Each row is a point on a landscape with many valleys, with its height.
From any point a ball takes the steepest step (drop divided by distance) to one of its 6 nearest points. It stops when none of these is lower. Distance is the straight distance between rows; heights are no part of it.
<639>: [122 149 144 134 123 161  95 132 136 118 129 104  94  90 127 142 169 104
 134 204 180 137 142 156 142 148]  height 460
<91>: [133  71 162 137  76 178 118 162 103 116 128  95 105  61 188 124 151 150
 173 185 196 153 171 115 141 182]  height 591
<213>: [ 92 178 103  94 163  85 120 102 141 112 117 125 108 163  65 137  97 116
  78  94 104  96  59 168 112 113]  height 428
<172>: [101 200 137 159 129 163  85 141 152 119 117 101  43 114  99 150 160  83
 122 200 172 134 119 158 146 135]  height 371
<389>: [134  79 137 124 127 128 144 151 114 139 141 140 180 114 163 115 112 119
 114 133 108 145 145 103 133 144]  height 569
<625>: [146 141  97  86 158  72 149 102 118 137 147 170 147 188 104 126  95 151
 103  25  84  98  71 133 112  84]  height 378
<42>: [158 106 107 134 131 108 150 131 115 150 133 174 176 164 159 127 108 150
 135  46  75 130 123  83 123  98]  height 626
<619>: [132 160 104  99 132  87 137  85 137 131 142 153 114 171  97 138 113 164
 119  55 102  97  79 143 115  87]  height 321
<275>: [127 151 128 135 110 132 135  98 146 137 140 133 109 134 119 138 153 155
 155 131 149 126 143 133 138 109]  height 325
<993>: [146 143 117 132 112 114 149  92 132 138 141 155 122 156 117 137 136 177
 154  73 118 115 123 120 126  86]  height 452
<217>: [ 97 123 140 101 174 105 152 162 118 103 105 123 196 128 110 106  85  55
  88 144 109 120 141 143 118 142]  height 613
<711>: [106 137 125 119 143 106 139 125 128 114 124 146 165 145 115 127 109 105
 109 112 120 120 126 134 117 117]  height 525
<598>: [144  99 119 125 141 114 148 145 112 143 134 156 190 147 153 111  99 128
 119  86  84 143 139  96 125 119]  height 596
<912>: [107 151 153 124 132 157 109 143 133 108 112 101 123  93 110 139 145  85
 109 200 167 133 139 157 125 163]  height 658
<126>: [124 118 131 129 123 128 147 122 128 134 137 146 161 133 139 129 122 131
 131 121 123 126 140 119 130 122]  height 512
<4>: [143 147 132 144 105 159 120 102 147 140 142 119  82 114 124 139 177 157
 168 177 171 142 158 141 146 118]  height 331
<465>: [165 109 128 151  99 144 151 102 136 160 152 136 121 131 139 131 171 183
 168 112 125 136 154 103 147 103]  height 470
<383>: [ 97 207 110 145 136 121  82 111 152 123 113 106  41 148  80 145 132 118
 114 135 145 109  83 164 132 104]  height 571
<1004>: [123 207  95 143 131 125  87  94 160 138 118 115  14 157  73 141 143 150
 127 116 139 112  78 169 136  79]  height 352
<907>: [177  88 138 163  80 165 140 110 138 157 160 110  96 113 153 122 192 206
 183 140 146 150 170 101 152 119]  height 797
<550>: [103 135 120  96 172  89 149 140 115 106 110 140 179 159 107 111  79  85
  96  99  96 106 111 135 108 121]  height 544
<704>: [ 84 148 128 104 172 103 138 138 128  94  96 120 165 135  91 117  87  59
  84 137 116 103 118 152 107 137]  height 614
<586>: [121 105 126 120 142 114 153 144 118 134 135 150 188 138 144 120  99 119
 113 107 103 136 138 103 125 119]  height 650
<321>: [107 108 147  98 165 116 148 163 117 103 114 113 201 110 122 109 103  54
  94 167 122 129 143 142 118 156]  height 582
<768>: [ 97 205  96 129 141 105  86 105 148 122 117 104  47 159  70 142 113 126
  86 110 121  99  54 170 125  96]  height 807
<221>: [126 160 122 125 121 109 136  96 142 127 126 146 101 156 104 145 128 157
 146  98 131 112 114 143 123  98]  height 329
<778>: [106 103 149 106 137 140 138 152 124 112 130 113 176  97 133 119 119  86
 107 173 147 136 147 133 122 161]  height 517
<219>: [148 106 139 146  93 161 135 104 145 146 148 122 105 109 142 136 175 178
 171 152 153 144 166 124 151 122]  height 388
<896>: [112 144 164 133 120 187  89 161 116  98 114  81 101  71 120 136 152  74
 117 236 192 143 137 165 132 180]  height 585
<546>: [162  35 126 130 151 130 122 191  81 138 112 137 195 107 208  97  88 100
 111 129  76 164 151  74 117 184]  height 566
<482>: [144 177 114 129 108 114 127  69 144 139 135 135  58 163  85 144 156 189
 164  94 136 116 115 142 126  80]  height 372
<475>: [106 160 120 118 134 106 128 106 139 116 123 139 128 143 100 139 118 126
 131 110 132 113 111 141 122 113]  height 368
<644>: [177  95  91 144 143 116 135 136 113 155 129 187 185 169 177 114 101 148
 134  38  46 148 128  72 116 102]  height 769
<802>: [116 174  86  90 156  80 120  90 143 123 136 139 109 179  74 129 103 140
  76  71  91  89  49 168 116  99]  height 380
<739>: [114 182 120 139 127 122 110 102 151 120 122 122  78 142  98 150 140 134
 140 137 153 116 119 151 129 115]  height 316
<593>: [147 100 140 136  90 173 127 124 132 137 142 107  95  92 151 132 175 160
 166 176 171 150 163 130 144 136]  height 486
<23>: [164 144 121 149  91 128 154  81 135 149 147 147  96 158 112 135 163 205
 178  79 125 124 135 110 131  76]  height 242
<635>: [119 129 146 126 116 153 119 125 135 122 134 113 123 104 130 139 154 124
 133 180 165 139 147 145 130 141]  height 403
<92>: [127  96 158 129  91 179 113 147 115 115 131  98 108  64 160 134 152 131
 153 202 192 146 157 142 140 167]  height 558
<934>: [173 106 117 158  97 130 159 100 137 164 155 149 128 144 148 128 158 197
 173  76 106 123 144  81 135  90]  height 59
<987>: [172 115 128 164  83 155 145  88 145 154 156 135  84 132 124 124 194 221
 201 114 145 146 158  98 145  93]  height 669
<280>: [126 146 115 109 132  94 141 101 126 127 137 152 131 168 108 140 107 148
 131  64 110 101 101 134 115  95]  height 227
<910>: [ 97 133 144 109 153 129 126 150 129  99 111 110 165 110 111 124 118  60
  95 175 143 117 130 151 115 159]  height 657
<194>: [148  30 151 139  90 149 130 172  94 130 127 116 144  73 207 121 117 138
 151 149 137 154 160  82 130 197]  height 519
<441>: [107 114 130 110 152 101 152 146 119 117 128 143 197 139 126 116  96  95
 104 120 111 126 136 124 120 126]  height 624
<533>: [104 134 143 121 131 137 129 129 138 119 130 121 151 109 129 136 133 109
 117 162 149 133 139 136 126 141]  height 424
<385>: [150  52 137 133 127 131 134 162 105 145 133 145 182 112 187 106 110 122
 122 119  99 148 152  82 130 156]  height 471
<758>: [159  35 138 137 110 139 126 172  93 145 136 137 162  92 210 109 113 127
 142 127 108 154 152  75 130 186]  height 510
<617>: [ 92 158 115  89 181  86 136 138 131  98 101 117 154 154  80 116  77  71
  73 107  96  93  95 163 103 131]  height 595
<956>: [ 87 139 138  89 191 112 148 167 130  88  86  99 187 120  95 103  81  26
  70 167 114 103 141 164 107 156]  height 655
<551>: [120 125 155 130 106 189  96 152 119 109 121  88  95  67 138 139 157 107
 140 214 195 148 148 157 138 171]  height 515
<5>: [170  99 114 156 111 129 155 116 130 168 148 162 152 142 165 124 138 172
 159  76  93 137 140  79 134 108]  height 348
<626>: [109 175 104 104 142  84 120  84 140 124 130 139 105 170  82 137 110 144
 109  76 114  94  67 158 113 101]  height 370
<390>: [135  83 129 113 161 111 150 169 106 131 124 138 208 136 157 103  87  92
 101 122  84 147 150 100 114 139]  height 552
<575>: [104 183 150 145 136 165  82 150 143 112 112  86  72 101 103 145 154  74
 110 215 179 129 128 157 139 157]  height 514
<631>: [ 99 196 122 143 126 135  91 113 152 119 112 114  52 135  93 146 146 112
 128 158 158 122 113 160 132 117]  height 345
<480>: [172  72 114 155 124 129 135 143 116 157 140 162 178 134 184 116 122 145
 141  90  72 144 145  73 134 135]  height 407
<652>: [120 198 116 154 123 132  88  93 155 129 122 120  30 150  82 145 164 146
 159 136 160 120 112 163 137  99]  height 338
<623>: [112 217 118 171 125 142  82 126 155 127 118  99   7 144  87 145 151 111
 134 157 165 122 103 166 160  99]  height 343
<408>: [122  85 157 120  94 166 120 155 111 114 131  98 134  67 161 125 141 123
 141 187 177 148 153 129 134 170]  height 560
<936>: [135  41 142 119 138 136 139 189  91 129 118 122 193  95 182 102  94  85
 101 150 111 153 152  99 122 173]  height 680
<46>: [157  85 129 152 108 131 149 129 127 155 152 149 155 126 169 126 139 168
 148 109 106 134 150  91 140 124]  height 419
<870>: [147  53 148 139  89 160 130 149 112 137 139 113 131  79 185 124 143 156
 156 157 155 148 160 101 139 166]  height 597
<150>: [176 119 114 149 105 116 162  95 128 165 143 163 132 163 138 131 135 200
 177  32  91 116 124  83 134  76]  height 458
<128>: [102 119 154 113 139 151 123 159 120  99 116 102 160  84 121 124 125  75
 102 193 157 130 139 148 124 177]  height 603
<319>: [163  72 135 156  87 153 139 124 130 161 152 128 118 105 172 119 161 189
 167 124 127 142 160  88 145 136]  height 555
<675>: [ 94 147 135 115 145 128 128 128 137 110 112 119 155 116 107 132 117  85
 111 161 140 117 131 139 118 146]  height 518
<663>: [154  68 123 129 139 119 136 157 106 147 128 153 197 134 185 105 106 118
 111 104  74 155 145  81 129 138]  height 465
<535>: [182 121  94 129 132  99 150 110 107 160 143 182 159 176 145 127 104 180
 140   4  62 118  95  90 123  68]  height 656
<772>: [ 78 196 132 143 148 130 102 134 147  99  94  99  88 127  85 138 122  70
  93 169 144 113 109 158 119 139]  height 598
<160>: [135  64 135 110 167 118 146 193  94 126 112 125 214 120 170  93  80  72
  89 141  84 153 155  99 122 162]  height 690
<996>: [155  55 134 143 107 145 133 149 111 154 140 130 157 100 192 117 130 150
 137 131 115 154 158  90 138 163]  height 539
<192>: [148  58 128 117 152 118 138 179  89 137 122 139 208 122 180  95  91  95
 100 122  77 160 153  89 121 160]  height 575
<301>: [132 111 151 131  98 174 112 133 122 118 138 102 110  76 146 136 162 138
 149 199 180 145 153 143 142 155]  height 506
<52>: [109 181 108 117 136  98 112  88 149 119 119 130  86 163  85 141 127 145
 118  96 128 104  83 159 119 103]  height 365
<12>: [125 140 118 105 148  90 150 115 113 124 136 161 160 166 115 127  90 128
 117  66 100 115 104 128 113 107]  height 466
<939>: [140  67 145 134 101 148 138 146 117 136 144 128 147  88 175 127 139 149
 140 147 143 143 153 104 139 156]  height 611
<754>: [157  48 158 144  70 165 127 152 114 136 132 100  94  71 190 121 162 183
 182 160 172 152 172  94 139 172]  height 671
<895>: [127 187 108 134 124 111 112  83 154 131 124 128  56 153  89 148 140 160
 144 110 135 111 104 158 130  92]  height 340
<990>: [148 164 122 151 100 134 129  77 146 144 140 134  58 147  95 137 179 187
 183 121 152 134 139 133 144  86]  height 361
<317>: [115 199  96 117 130 101  98  88 152 126 128 123  51 166  76 137 127 158
 110  96 119 101  64 172 127  94]  height 570
<125>: [102 158 135 133 132 130 123 117 142 119 128 125 120 125 110 145 143 114
 128 151 144 124 136 146 128 128]  height 346
<673>: [124 116 136 130 112 138 139 125 129 130 143 128 139 105 145 132 149 137
 139 143 146 137 154 121 133 127]  height 396
<457>: [ 90 180 153 136 148 158  94 157 138  98 100  81 111  99  92 133 141  52
  87 214 157 123 122 160 124 167]  height 804
<251>: [ 80 176 124 112 162 103 118 126 145  98  96 112 123 138  77 132 101  82
  85 136 124 102  86 162 110 138]  height 623
<671>: [133 195 107 156 115 127 105  77 154 135 129 118  15 162  80 143 169 169
 176 121 157 127 108 153 143  83]  height 369
<873>: [143 119 110 111 155  97 153 137 113 137 128 167 180 176 137 123  92 134
 116  46  78 122 113 106 120  96]  height 678
<156>: [103 156 116 101 157  89 140 116 130 108 126 146 149 165  91 131  92 112
 103  79 103 105  90 150 109 114]  height 427
<733>: [ 79 174 145 121 162 130 110 144 138  96  89  96 124 115  84 128 110  52
  87 180 140 107 113 159 116 160]  height 820
<515>: [151 131 107 112 137  91 150 107 113 142 145 172 154 171 126 128  98 160
 125  32  85 112 103 115 116  84]  height 461
<459>: [126  76 153 115 115 141 133 151 114 125 142 120 160  93 165 125 127 124
 123 158 141 143 150 117 131 158]  height 520

Where does a ball stop that starts at each point below?
<956> => <739>
<598> => <934>
<870> => <934>
<319> => <739>
<192> => <934>
<160> => <934>
<896> => <739>
<408> => <739>
